The views of a scene show one set of named points, each view turned or mirrored, shifted and resized as a whole, with a little noise and some points left out.

Scene 1
View 1
Duta: [  7  -3   2  -6  -6   5  -2  -9   0 -18   6  18  -8  -2   7  -4  -7   7
  -6   3  -6   9 -13  12   2   1   4  19 -26   0   0  -7   4  12  14 -10
 -15  12  -8 -27   0]
vumu: [ -4  -2   4  -8  -2   3 -14   1   4   2  15  14  -2  -8  -2  -3  -7  -5
   1   9  -4   6  -3   2  -6   1  -2   9  -8   0   1  -3  -2   4  -1   2
   3   3  -4 -21   0]
kosar: [ 12  -5   3 -10   7   1 -11  -2 -10  -6   3  27   2   0   8 -15 -14   1
 -10   1   5   6 -23  17 -16  15  -7  34  -8  -8   1   5   4  -3   5  -5
 -14  14  -7 -19 -19]
pas: [-10  -3  -1  -7   4  -6 -32   5  -7  23  27   8  -4 -23  -1 -18  -7 -26
  -3   6  -3  15  -4 -20 -13 -14   1 -13  -7  -2   7   2  -6  -4 -18  16
  25   0   3   9  13]
muba: [  2  -2   2  -7   1   7 -10   1   2  -3  -2  18  -4  -2  -4  -1  -5   1
  -1  13   6   0 -10   8  -8  10  -2  18  -2  -1  -2  -1   0   6   1   0
   1  -1  -7 -10 -12]
pelev: [  9  -3   3  -7   1   6  -3  -5  -1 -15  -1  22  -3   1   4  -5  -7   7
  -6   6   2   3 -18  17  -3  12  -1  28 -14  -2  -2  -2   4   8  11  -9
 -14  11 -10 -25 -13]
gub: [  1  -2   4  -9  -2   5  -6   0   2  -7   9  19   1   1   3  -1  -9   5
  -3   7  -4   3  -8  13  -6   9  -7  25 -10   1  -1  -4   3   5   9  -8
 -13   9  -7 -37  -8]
Lodug: [ 15  -7   5 -10   7  -3 -12  -6 -18  -6  12  27   3  -1  16 -25 -18   0
 -16  -7  -3  13 -27  15 -16  10  -6  34 -17 -10   1   5   7  -3   9  -6
 -20  25  -7 -26 -13]
las: [  6  -3   0  -2  -7   6  -1  -8   6 -20  -5  16 -16  -6   0   1  -1   8
  -2   8   0   4 -12   8  10   0   9  11 -23   3  -3  -9   0  18  11  -7
  -4   2  -8 -12   0]
fab: [  2  -3  -2  -8   9  -1 -24   2  -8  12  11  17  -1 -12   0 -17  -9 -13
  -6   8   7   8 -14  -2 -16   3  -1   8  -3  -7   2   6  -4  -4 -12  10
  13   3  -2   7  -6]
Volu: [  5  -3  -1  -5   1   5 -12  -2   2  -5  -4  18  -6  -4  -2  -4  -3   0
  -2  11   8   2 -14   7  -4   8   2  16  -7  -2  -3  -1  -1   6   0   0
   1   0  -7  -4 -11]
dofo: [  9  -5   4 -10   4  -1 -12  -4 -11  -5  11  23   0  -4   8 -15 -13  -3
 -10   0  -1  10 -21  10 -13   7  -4  27 -16  -6   2   1   4   0   5  -3
 -13  16  -6 -22  -9]
kazin: [  0  -1  -5  -2  -2   6 -13  -2  10  -4  -7  13 -15 -12  -8   2   5  -4
   2  18   8   1  -6  -3   5  -2  11  -2  -8   2  -1  -5  -6  14  -6   6
  17 -11  -4  15   0]
pogi: [ 17  -5  -1  -7   5   0  -8  -8 -11 -15  -4  27  -5  -2  10 -16 -10   4
 -14  -1   4   8 -27  14  -6   9   3  29 -20  -8   1   1   4   4   8  -6
 -14  15  -8  -9 -15]
View 2
Volu: [  1  -6  -1  -5  -2   0   3  -4 -10  -3  -9  -4   2   1   7   1  -3  -6
  -7   1   2   0  -8   2  13  -5   5  -1   8  -2  -4  12  -2  -2  -2  -2
  15  -8   5 -13   4]
kazin: [  9   1   4  10   5  -2  -4  -5  -2 -11   0  17  -4  -1   4  -4  -8  -7
  -5   6  -2   6 -10   1   9  -7  -1  -7  13   2  -3  -2  -7   3  -9   5
  17  -8  -4 -14  11]
fab: [ 11 -12   6  -1  -7  -1  -1   4  -5  -3  -3  11  -4   7   5 -12   7  -9
   0   6  -8   4  -8  -9  18  -8   0   0   3  10   4   8   1   1  -2   0
   0  -7   5  -7  12]
Duta: [  0   4  -3 -14  -8   0   4  -5 -13  -8  -9 -15   6  -6   9  -9  -1 -13
  -3  -4   8  -6  -6  12   6   8   7   2   5 -10  -6  13   7  -5   3   0
  23  -6   7 -10   2]
gub: [ -2  -7  -7 -17  -7   0   5  -1 -12  -1 -12 -17   7  -1   9   0   1 -10
  -5  -1   5  -4  -4   5  13  -1   9   0   1  -6  -4  19   5  -4   6  -5
  16  -6   9  -9  -2]
pas: [ 15  -9  10  -1  -4  -4 -11  11   9  -8   8  18  -7   5   5 -15   8 -10
   7  12 -16   8  -7  -8  13  -1  -6 -17  -7  14   8  -4   3   9   2   7
  -1   2   0   2  13]
dofo: [  4  -6   0 -14 -13   1   6  -1 -15  -4 -10 -10   3   2   8 -14  11 -14
   0  -2   2  -5  -5   1  15   3   7   8   2  -2  -1  17   8  -5   2  -2
   8  -8  11  -8   7]
las: [  1   6  -3  -5  -1   0   1  -9 -11 -10  -6  -6   3  -7   8  -4  -7 -11
  -5  -3   7  -3  -8  11   3   4   4  -2  11 -10  -7   8   1  -3  -2   2
  29  -7   2 -14   3]
Lodug: [  2  -6   1 -18 -20   4   8  -2 -21  -3 -15 -16   3   2   9 -20  16 -16
   1  -6   4  -7  -6   2  16   6   8  16   1  -1   0  22  13  -9   4  -5
   6  -9  16  -7   9]
muba: [  2  -9  -2  -4  -1  -1   2  -4 -10  -2  -9  -2   1   3   6   1  -2  -6
  -6   2   1   0  -7  -1  14  -8   6   0   8  -1  -4  13  -2  -3  -1  -3
  13 -10   6 -13   3]
pogi: [  2  -1   1  -7 -13   2   9  -9 -23  -6 -13  -8   1   0   9 -16   7 -15
  -3  -5   7  -5  -8   4  11   2   8  16   9  -4  -4  17   7  -9  -3  -3
  13 -12  11 -14  10]
vumu: [  3  -8  -1 -10  -3  -2  -2   3  -1  -4  -3  -4   3   1   7  -1   1  -8
  -2   4  -3   0  -4   1  12  -1   3  -9   0   0   0  10   1   1   4   0
  12  -3   5  -6   3]
View 3
Lodug: [  1   3   7   7   6  -7  15  -5  -1  -3   4  15  -4   6   2   0   3  -1
  -5   3  22  -8  -6  11   5   3  -2   4   6   1  19  -6  -8   1   1 -13
   8 -10 -20  -3  -4]
Duta: [  2   3   2   2   6  -2   9   1 -10  -8   5   4   2   0   2  -3  -1   6
 -11  -1  14  -6   3   8   2   2  -5   1   3   3  10  -3   3   2  -6  -9
   5   0 -12   3   1]
Volu: [  0   1   0   5   0   5   3   0  -3  -5   2   3  -6   5  -3   1   5  -1
  -8  -4   6  -5   9   3   4   0   1  -2   8   3   4  -4   0   1  -4  -2
   2  -7 -10   3   0]
pelev: [  0   3   1   3   7   2   8   1  -4  -7   4   7  -4   5   1   1   1   1
 -10  -4  15  -7   2   4  -1  -2  -3  -2   5   4  12  -6  -1   2  -4  -8
   7  -4 -13   4  -3]
gub: [ -2   4   4   7   8   0   9   2  -5  -8   6   5  -3   6   3   4   0   1
 -14  -7  10  -5   3   6   4   1  -1  -1   6   7  12  -5   0   2  -4 -12
   0  -5 -11   1   0]
fab: [  2   2   6  10 -10   0   4  -5   5   1  -1   7  -7   6  -6   0  13  -5
   3   1   2  -3   8   7  17   8   5   3  10  -2   1  -1  -6   0   0   4
  -3 -17 -14  -4   3]
pas: [  4   3  11  12 -17  -9   4  -6  -1   2   1   1  -2   4  -5  -2  15  -2
   4   4  -9   0  13  12  31  18   6   6   9  -3  -6   5  -3  -2   0   6
 -11 -16 -11  -9  12]
kazin: [  4   1  -1   2 -11   6  -5   0  -4   0  -2  -3  -4   0  -7  -8  10   3
   1   0  -1  -1  18   2   9   5   2  -1   8  -3 -10   3   3   1  -5  11
   0  -8  -8   5   5]
kosar: [ -1   3   4   6   4   1  11  -3   1  -4   3  13  -7   8  -2   3   5  -4
  -6  -1  18  -8  -2   6   2   0   0   1   8   3  15  -8  -7   2   0  -9
   6 -12 -17   0  -5]
pogi: [  2   2   2   1   3   1   9  -3  -3  -3   2  11  -3   3  -2  -4   3   2
  -3   3  21  -7  -1   7  -1   0  -4   1   6  -2  13  -5  -4   3  -1  -5
  11  -8 -17   3  -5]
muba: [  0   2   0   6   0   5   3   1  -1  -4   2   3  -7   6  -4   2   5  -2
  -7  -5   5  -4   8   2   4   0   2  -2   9   3   4  -3  -1   2  -3  -1
   0  -9 -10   2   0]
las: [  2   3  -1  -1   2   4   3   2 -11  -7   3   0   2  -2   0  -7   1   7
  -9  -2  10  -4   9   4   1   1  -5  -2   4   2   2   0   7   2  -7  -2
   5   1  -9   7   1]
vumu: [  0   4   4   9  -1  -1   6   1  -4  -5   4   1  -2   6   0   2   5   0
  -9  -4   0  -3   9   7  14   6   2   0   7   4   4  -1   1   0  -3  -4
  -5  -7 -10  -2   6]
View 4
muba: [ -1  -1  -7   8  -7  -7   1  -7   7  -9   0  13  -6  -3   4   4   0   8
  11   9 -11  -4  -4  -9   3  -6   0  10  -2  -9  -3  -3   1   0   3   6
   5 -10  12 -11   7]
kosar: [ -5 -10  -2  15 -27 -21  -9  -8  -5  -1  -4   9 -16  -1   4  -3   2  -4
  14  19  -8  -1   6  -7  -9 -15 -12  18   7 -16  11   2   4   2  17   5
  20 -22  14  -6  -1]
fab: [ -9   5 -24  23   6   1  -1  -9 -12  -1  -4   9  -9  -1  20  -5   2   3
   0   9 -12   1 -10 -11  -9  -1   8  11  -1 -25   1 -13   2  14   3  -1
   7   3  13   5   6]
Volu: [  1   0  -5   7 -10  -5  -1  -5  10  -9   1  12  -6  -2   3   4  -1  11
  10  10 -10  -3  -2  -7   7  -7  -3  11  -1  -7  -5  -1   0   0   1   4
   7 -11  11 -10   6]
kazin: [  0  20 -25  11   8   7   4  -3  15  -8  -8  16  11   5   8   9  -6  23
   2   2 -12   8 -13  -2  11   2   4   3  -7  -7 -13 -22  -3   6 -13   1
   2   9   2   2  10]
pas: [-13  12 -35  27  21  20   2  -6 -17   0   1  -3  -5   0  35 -18   6  10
 -14  -3 -14   5  -9 -14   1  12  17  18   2 -25  -9 -21  -5  34 -12 -16
  -5  18   6   9  10]
gub: [  1 -14   6   6 -24  -8  -3  -6   5  -8   6   4 -13  -7   1  -5   3   4
  11   9  -8  -9  11  -9  11  -9  -9  23   9  -2  -1  10  -1   4   5   0
   7 -20  15 -19   3]
vumu: [ -2  -4  -7  11  -6   5   1  -5   2  -8   8   1  -9  -4  13  -9   4   9
   2   2 -10  -6   2 -11  11   0   0  19   5  -6  -7   1  -2  14  -5  -5
   0  -5  11 -12   7]
dofo: [ -6  -4  -6  18 -21 -12 -10  -8  -7  -1  -4   4 -10   1   7  -7   4   0
   6  14  -7   3   6  -6  -3 -11  -9  21   8 -14   7  -4   2  12   9   0
  15 -13  10  -1   1]
Lodug: [ -6 -12   0  21 -38 -19 -17  -7 -13   3  -6   0 -19   2   3 -12   5  -7
   9  19  -4   3  15  -5  -8 -17 -17  27  16 -15  17   1   2  14  17  -1
  23 -22  11  -1  -4]
pelev: [  2  -7   3   7 -28 -14  -7  -6  10  -6  -1   8  -9   0  -5   2   0   5
  15  14  -6  -4   9  -4   7 -13 -16  18   7  -2   2   5   1  -1   7   4
  14 -23  11 -12   1]
Duta: [  4  -4   4   7 -33  -6  -8  -2  10  -7   0   0  -3   3  -4  -2   1  11
   8   9  -4   2  16   1  16 -10 -19  27  13   5   0   2  -5  12  -3  -4
  11 -16   5 -11  -2]
las: [  7   6  -2   2 -25  -1  -4  -1  20  -9  -3   7   6   6  -6   5  -4  20
   9   5  -6   3   8   3  22  -7 -16  17   6   9  -7  -6  -6   6  -7   0
   9 -10   1 -10   1]
View 5
pelev: [  1   5  -5   2   3   4  -8  -4  10   0 -10  -1   7  -6   5  -5   6  -6
  -3  -8   6   2   7   3   3  -4  -1   6   0  -3   9   7   3  -5   0   2
   5   9   8   1   5]
las: [-4  9  4 -3  6 10  2 -5 10  2 -8 -3  4 -6  0 -5  5  2 -3 -7  2  1  4  6
 -4 -8 -8  9  1 -3  6  7  1 -4  0  1  7  2 -1 -1 -1]
kosar: [  1   0 -10   5   3   0  -7  -4   6  -4 -10   3   6  -5   5  -2   7  -5
  -4  -5   9   0   5  -1   4  -2   5   4  -3  -1  10   5   1  -2  -2  -1
   1   8  12  -2   7]
Volu: [-3  6 -1  1 -1  6 -4 -8  4 -2 -6 -5  2 -5  0 -3  4 -3 -1 -6  7 -1  3  0
  0 -3 -3  4  2  0  6  0  3 -2 -3 -2 -1  4  4 -3  6]
kazin: [ -9   6   9  -2   0   9  10  -9  -1  -2  -3  -7  -2  -4  -6   2   5   8
  -1  -5  11  -6  -5   2  -8  -5  -9   8   5   4   4  -4  -6   6  -5  -6
  -7  -8  -2 -10   2]
gub: [ 0  4 -3  1  3  4 -9 -8  6 -1 -8  0  4 -3  1 -5  1 -7 -4 -7  1  5  7  1
  5  1  0  0  0 -5  8  6  7 -6  2  2  3 10  5  4  6]
fab: [-6 -4 -3  3  0 -2  4 -8 -6 -9 -5  3 -4 -1 -2  5  5  2 -2 -1 11 -3 -4 -4
 -1  3  6 -1 -2  5  8 -3 -5  5 -7 -7 -9 -4  7 -9  9]
pogi: [  2   1 -10   3   6   2  -3  -1  10  -2 -12   4   8  -8   7  -3  12  -2
  -5  -5  11  -1   5   2   2  -7   3   9  -5  -1  12  10  -3  -1  -3   1
   5   7  12  -3   4]
vumu: [-5  2  0  0  2  3 -1 -9  0 -4 -5  0 -2 -1 -2  0  0  0 -3 -4  2  2  1  0
  1  2  1 -1 -1  0  8  1  2 -1 -2 -3 -2  2  3 -1  6]
pas: [-12  -5   6  -2   4  -2  14 -11 -14 -12   0   7 -12   4 -12   9  -2   9
  -5   2   1  -1 -11  -2  -5   9   6  -7  -6   6   7  -2  -7   9  -6  -9
 -10 -12  -1  -8   6]
Lodug: [  3  -3 -14   5   8  -5  -6   0   8  -6 -12  11   7  -4   8  -1   9  -6
  -7  -3   7   3   6   0   6   0  12   3 -10  -2  13  12  -2  -3  -1   1
   6  10  16   1   6]
muba: [-2  4 -1  2 -2  4 -4 -8  3 -3 -7 -5  1 -4  0 -2  3 -3 -1 -6  9 -1  4  0
  0 -2 -2  3  3  0  7 -1  3 -1 -3 -3 -3  3  5 -3  7]
dofo: [  0  -1  -8   3   5  -2  -3  -4   6  -5 -11   6   4  -3   3  -1   6  -4
  -5  -3   6   2   4   1   4   0   7   2  -7  -2  10   8  -1  -2  -2   0
   3   7  11   0   6]

In a view up to two points have been moved. Name them for each view, in the order of its rows, or write -.
view 1: Volu, kazin
view 2: -
view 3: -
view 4: dofo
view 5: kosar, vumu

Scene 2
View 1
Pigug: [  2  -6   4   0  19   5  10  -3  16 -12  -1  14   3  13   0  -5  -8  13
   6   6   7   5  13 -11   5   0 -10   0  -2   8  16  12   9  -1   3   8
  14   4 -10  -7 -11]
Sota: [ -2  -2   9  -7   5   3  -1  -1   0  -6   6  16  -1   8  -5  -2   1   2
   7  11  -9  -8   1  -3   2  -5  -7  -5   4  -2  14  -1   6  -7  -2  12
   4   7 -13  -4 -10]
dimi: [  1  -3   7  -4   8   2   3   0   0  -7   5  16   1  11  -4  -8   2   4
   9  12  -9  -5   5  -4   3   1  -7  -1   0  -4  11   0   8  -8  -3  16
   3   8 -19   0 -14]
Reguk: [ -4  -3   5  -9   4  -3  -9  -6   7  -2   3   7  -1 -13 -11   8  -1   5
  12  14   6   3   0 -15   4 -10   0   1   4  -3  18   8  -1   6   6  -3
   5   2   6   0  -5]
rizen: [ -1   0   8 -13  -1  -4 -13  -3  -8   3   8   7  -3 -12 -12  -1  10  -2
  16  19  -6  -2  -2  -9   4  -3   2   4   4 -15  10  -2  -1   1   1   6
  -6   5  -6  10 -13]
depif: [ -1  -3   7  -4   8   4   3  -2   5  -9   4  17   0  10  -4  -4  -1   5
   8  10  -5  -6   5  -5   3  -2  -9  -4   1   0  14   3   8  -7  -1  13
   7   7 -15  -5 -10]
gan: [  8   2   9  -6  18  -1   1   0  -6   5   6   4   2   4   4 -18   8   5
  16  16  -2  11  14  -8   4  16  -3  16   0 -17  -2   2   5   6  -4  13
 -11   6 -17  14 -23]
butuk: [ -8  -6   3  -4  13   3  -3 -11  25  -7  -1  11   0  -7  -6  16 -13  10
   3   5  16   3   3 -20   3 -19  -4  -8   7  14  26  16  -1   9  11 -14
  20   0  18 -16   4]
zokud: [ -6  -2   7 -11   1  -2  -9  -6   5  -3   5  12  -3 -10 -11   9   0   1
   9  13   0  -5  -4 -11   2 -13  -1  -4   5  -3  20   4   0   2   5   0
   6   3   4  -4  -3]
katom: [ -1  -4   3  -5  16  -3  -4  -8  14  -1   0   3   1 -12  -6   5  -4  11
  14  11  16  15  10 -22   6  -3   0   9   1  -1  14  15  -1  14  10  -7
   8  -1  10   3  -8]
Puvuz: [  1  -3   5  -3  17   3   4  -4   9  -4   3  10   2   7   0  -4  -4   9
   8   9   4   4   9 -10   4   2  -7   2   1  -1  12   8   7   3   0   5
   6   5  -7  -2 -12]
kulo: [  9  -8   2   1  23  -3  10   4   7 -11   0   9   4   9  -6 -19   0  18
  17  13   6  21  22 -14   9  18  -6  18 -12  -5   3  14   9  -2   5  19
   6   2 -25  14 -24]
bur: [ -3   3  10 -10  10   1  -9  -9   5   8   7   3  -1 -10   1   6   1   0
   7  11   5   0   0 -12   2  -8  -1   0  12  -6  13   3  -2  13   0  -9
  -1   4  12  -4  -5]
View 2
zokud: [ 12  10  -2   0  -2  14   4   4   5  -6  -2   0   2  15   2   7   5   7
   6   7  -7   2  -3  -1   9   1   6  -7   0  -3  -8 -11   1   3   3   2
   5   3   9   1  -2]
bur: [ 11  -2  -2  -6  -1  15   3  -1   7   3  -8   4   2  17  12   6   3   3
   5   2  -1   6  -8  -2  15   1   3 -13  -1   1  -1  -8  -4   5   6  -6
   5   0   4  -2  -5]
Sota: [ 6  7  3  3 -5  2  8  1  8 -8  1 -5  4  0 -3  7  8  8  6  3 -4 -2 -3 -3
  5  9  5  4  0 -7 -4 -2 -7  1  2  3  7 -4  6  8 17]
butuk: [  3   5   0  -1  -3  18 -10  -8  10  -5   3   4  -1  27   2  -4  -2   0
   9  16 -15   2   0   8   7  -7   8 -18   9  13  -1 -24   1   0  -9  10
   1   1   9 -13  -8]
katom: [  9  -1   1 -18   2  12  -2  -3   5  -1  -8   0  -4  27   8  -1   4   8
  10   3   1   2  -7  10   4  -6   9 -13   0  17  -8 -15   1   5  -5  -3
   3   3  -5  -3   5]
dimi: [  6   7   3  -1  -6  -2   9   0   7 -10  -2  -7   3  -1  -3   6  11  10
   7  -1  -1  -4  -4   1   2  10   4   7  -1  -4  -6   0  -8   2   2   1
   7  -5   2   9  24]
Pigug: [ -2   1   4  -6  -7  -1  -4 -10  10  -8   0  -6  -2   7  -6  -4   6   5
  10   5  -6  -5  -2  11  -2   3   6   2   6  12  -2  -9  -7   1 -10   8
   3  -7  -1  -1  23]
gan: [  8  -6   3 -20   0  -3  11   0   5   0 -15  -8  -1   5   7   6  12  13
   9 -12  15  -1 -12   3   4   7   2   4  -6   6  -4   6  -9   8   4 -13
   8  -5 -14  13  29]
Reguk: [ 13   7  -1  -7   1  14   2   4   3  -4  -5   0   0  22   5   5   5   7
   7   6  -3   3  -4   4   8  -2   8  -9  -2   4  -9 -13   2   4   1  -1
   5   4   2   0  -1]
rizen: [ 17   8  -1  -7   2   9  14  11   2  -3  -9  -3   3  12   6  13  10  13
   5  -3   5   3  -7  -4  10   5   5  -1  -9  -7 -13  -3  -1   6  11  -9
   8   4   0  11   7]
depif: [  4   6   4   0  -6   0   5  -2   8 -10   1  -7   2   1  -4   4   8   7
   8   3  -5  -3  -3   1   2   9   4   5   2  -3  -4  -4  -7   2  -2   4
   6  -5   4   6  20]
kulo: [  2  -1   5 -24   0  -9   4  -3   4 -10  -9 -13  -7   9  -3  -3  13  18
  16  -9  11  -5  -7  16 -10   4   9   9  -1  18 -10  -3  -6   4  -9  -2
   6  -4 -17  11  42]
Puvuz: [ 3 -1  3 -9 -4  2  1 -6  8 -5 -4 -4  0  8  0  0  7  7 10  1 -1 -2 -6  6
  2  4  5 -1  3  8 -1 -6 -8  2 -4  0  4 -6 -1  2 20]
View 3
bur: [ -5  -4   9 -10  10  -7  -5  15   8   3 -23  22   2  16  -5   4  -6   7
   6   1   3  12   3 -16 -17   6   5  16  -1  12  -1  -2   3  -3   9  -5
 -20   0 -29   0   7]
rizen: [  2   1   6   1  23  -8   2  22  -6  -4  -6   2   0   5  -4  -3  -9  17
  -8  -5   0   1   1  -9 -17  -8 -26   9  -8   7  11   3   2  -5   5   1
   5   8 -25  -4   8]
dimi: [  1   6  -2  -4   6 -10   0  -9  -2 -10 -11  -7 -21   0   6  -2   7  17
  -7   2   2 -13   5  -6 -17 -23  -7  11 -13  -7   2  -6   6 -11   1   2
  16  -9  -4   7   7]
Pigug: [  0  11   2 -15  -9  -5  -3 -25   6  -6 -22  -5 -18   8   1 -13  10  12
  13   6   1 -21   6  -6 -14 -17  25  22   0  -8   7  -6   0 -23   5   4
  -3 -17  -4  18  10]
gan: [ 27  14  11 -13   6 -25  -2   1   4 -17 -25   0  -1  17 -13  -5   0  17
   5 -11  12 -30  -8  -1 -16 -38 -25   6 -14   1   2   5  -4 -13   4   2
  12   4 -16  -6  -1]
butuk: [-22  -1   6 -16  -4   8  -3  -7   9  13 -21  12  -3  12  -1 -11  -1   4
  18  11  -8   9  13 -17 -11  23  47  33  17   5  13 -10   1 -18  14  -3
 -35 -14 -24  21  18]
kulo: [ 27  23  10 -16  -6 -16   3 -21   2 -17 -21 -22  -3  11 -15 -26   4  20
  15  -8   7 -51  -5   4 -13 -43  -4  17  -3  -8  21   5  -9 -33   3   8
  13  -4  -8   7   7]
Sota: [ -7   1  -2  -3   8  -6  -1  -5  -2  -6 -11  -3 -23   0   9   3   8  15
  -8   4   1  -3   7  -9 -18 -13  -1  12 -12  -6   1  -7   8  -7   2   2
  11 -10  -5   9  10]
zokud: [-16  -5   0   0  16   5   4  14  -5   5  -4   4  -7   0   4  -4  -4  14
  -6   4  -8  14  11 -15 -16  13   3  19   1   5  13  -5   7  -8   7  -1
  -8  -1 -23   8  15]
Puvuz: [  5   8   6 -13  -1 -10  -3 -13   7  -6 -24   0 -12  11  -5  -7   5  11
   7   1   3 -17   4  -7 -14 -17  11  17  -3  -3   4  -4   1 -16   5   1
  -2 -10 -12   9   7]
depif: [ -5   5  -1  -5   4  -5  -1 -12   0  -7 -11  -3 -22   0   6  -2   8  15
  -3   4   2  -8   6  -8 -17 -17   4  15 -10  -7   4  -8   7 -12   2   2
  10 -13  -5  12  10]
katom: [  4   9  13 -16   1  -5   0   3   7   3 -25   8  13  19 -16 -18 -10   9
  20  -1  -2 -11   1  -9 -11   3  18  25  11   8  18   2  -6 -21  12  -1
 -24   1 -31   6  10]
View 4
katom: [  3   5   1 -21  -9 -19 -10   7  -6   1   9 -10  -2  -1  14 -28  15   4
  -1   3  29   7 -13  18 -18   4  18  -1  -8   7 -16   9  -7  11  17   1
  21  -6   3   8 -15]
Puvuz: [  2   3   7   4   1  -5  -5   2  13  -3   9  -6   8  11  11 -13  10  -4
   0   1   6  13   0  32 -18   4   3   7   1  13  -2  -3  -6   2  14  -3
  17  -3 -12   7  -6]
zokud: [ 14 -12  -4  -8  -9 -12  -1   1  -3   7   8  -6 -18  -8  -2 -15   6   1
   8   3  -4  -4  -5  20  -6  -4   5  -3   7   9  -4   3   6  19  12   5
   0   2  -7  -8  -5]
bur: [  8  -6   6  -2  -1 -11  -7  14  -1  11  11 -15 -29 -12  12 -23  13  -1
   5   0   1  -1 -12  15 -19   4  17   1   1  12  -9  15  10  14  12   4
   7  -9  -7   2 -14]
Pigug: [  3   8   3   3  -5  -6  -2  -7  12  -6   9   0  22  15   8 -10   7  -1
  -2   3   9  15   4  43 -23   3   2   5   7   6  -1 -11 -15   0  18  -9
  21  -2 -21   1  -6]
depif: [  7  -4   5  10   0  -1  -1  -3  17  -3   9  -3   6  11   4  -4   3  -7
   4   4 -10   9   6  35  -9   1  -9   8  10  15   7  -8  -1   5  12  -3
   7   3 -17   1   1]
Reguk: [  9  -6  -3 -15 -10 -15  -5   5  -6   4   8  -7 -14  -6   3 -21   9   2
   5   3  10  -1 -10  17  -8   0   9  -2   0   8  -9   5   2  17  13   6
   6   0   0  -1  -8]
Sota: [  6  -7   6  12   3   1  -1   4  17  -1   9  -7  -2   9   5  -7   5 -11
   6   3  -9   7   2  29  -3   0 -10   9   6  18   6  -5   4   5   9   0
   4   2 -11   4   1]
rizen: [  4 -13   1  -4   3  -2  -7  14   9   0   9 -15 -22   1   2 -15   6 -11
   7   4  -3   4 -10   8  14  -2  -8   6  -4  25   2   7  15  13   4  12
  -3   5  12  14   2]

In a view up to two points have been moved. Name them for each view, in the order of its rows, or write -.
view 1: -
view 2: -
view 3: zokud
view 4: Sota
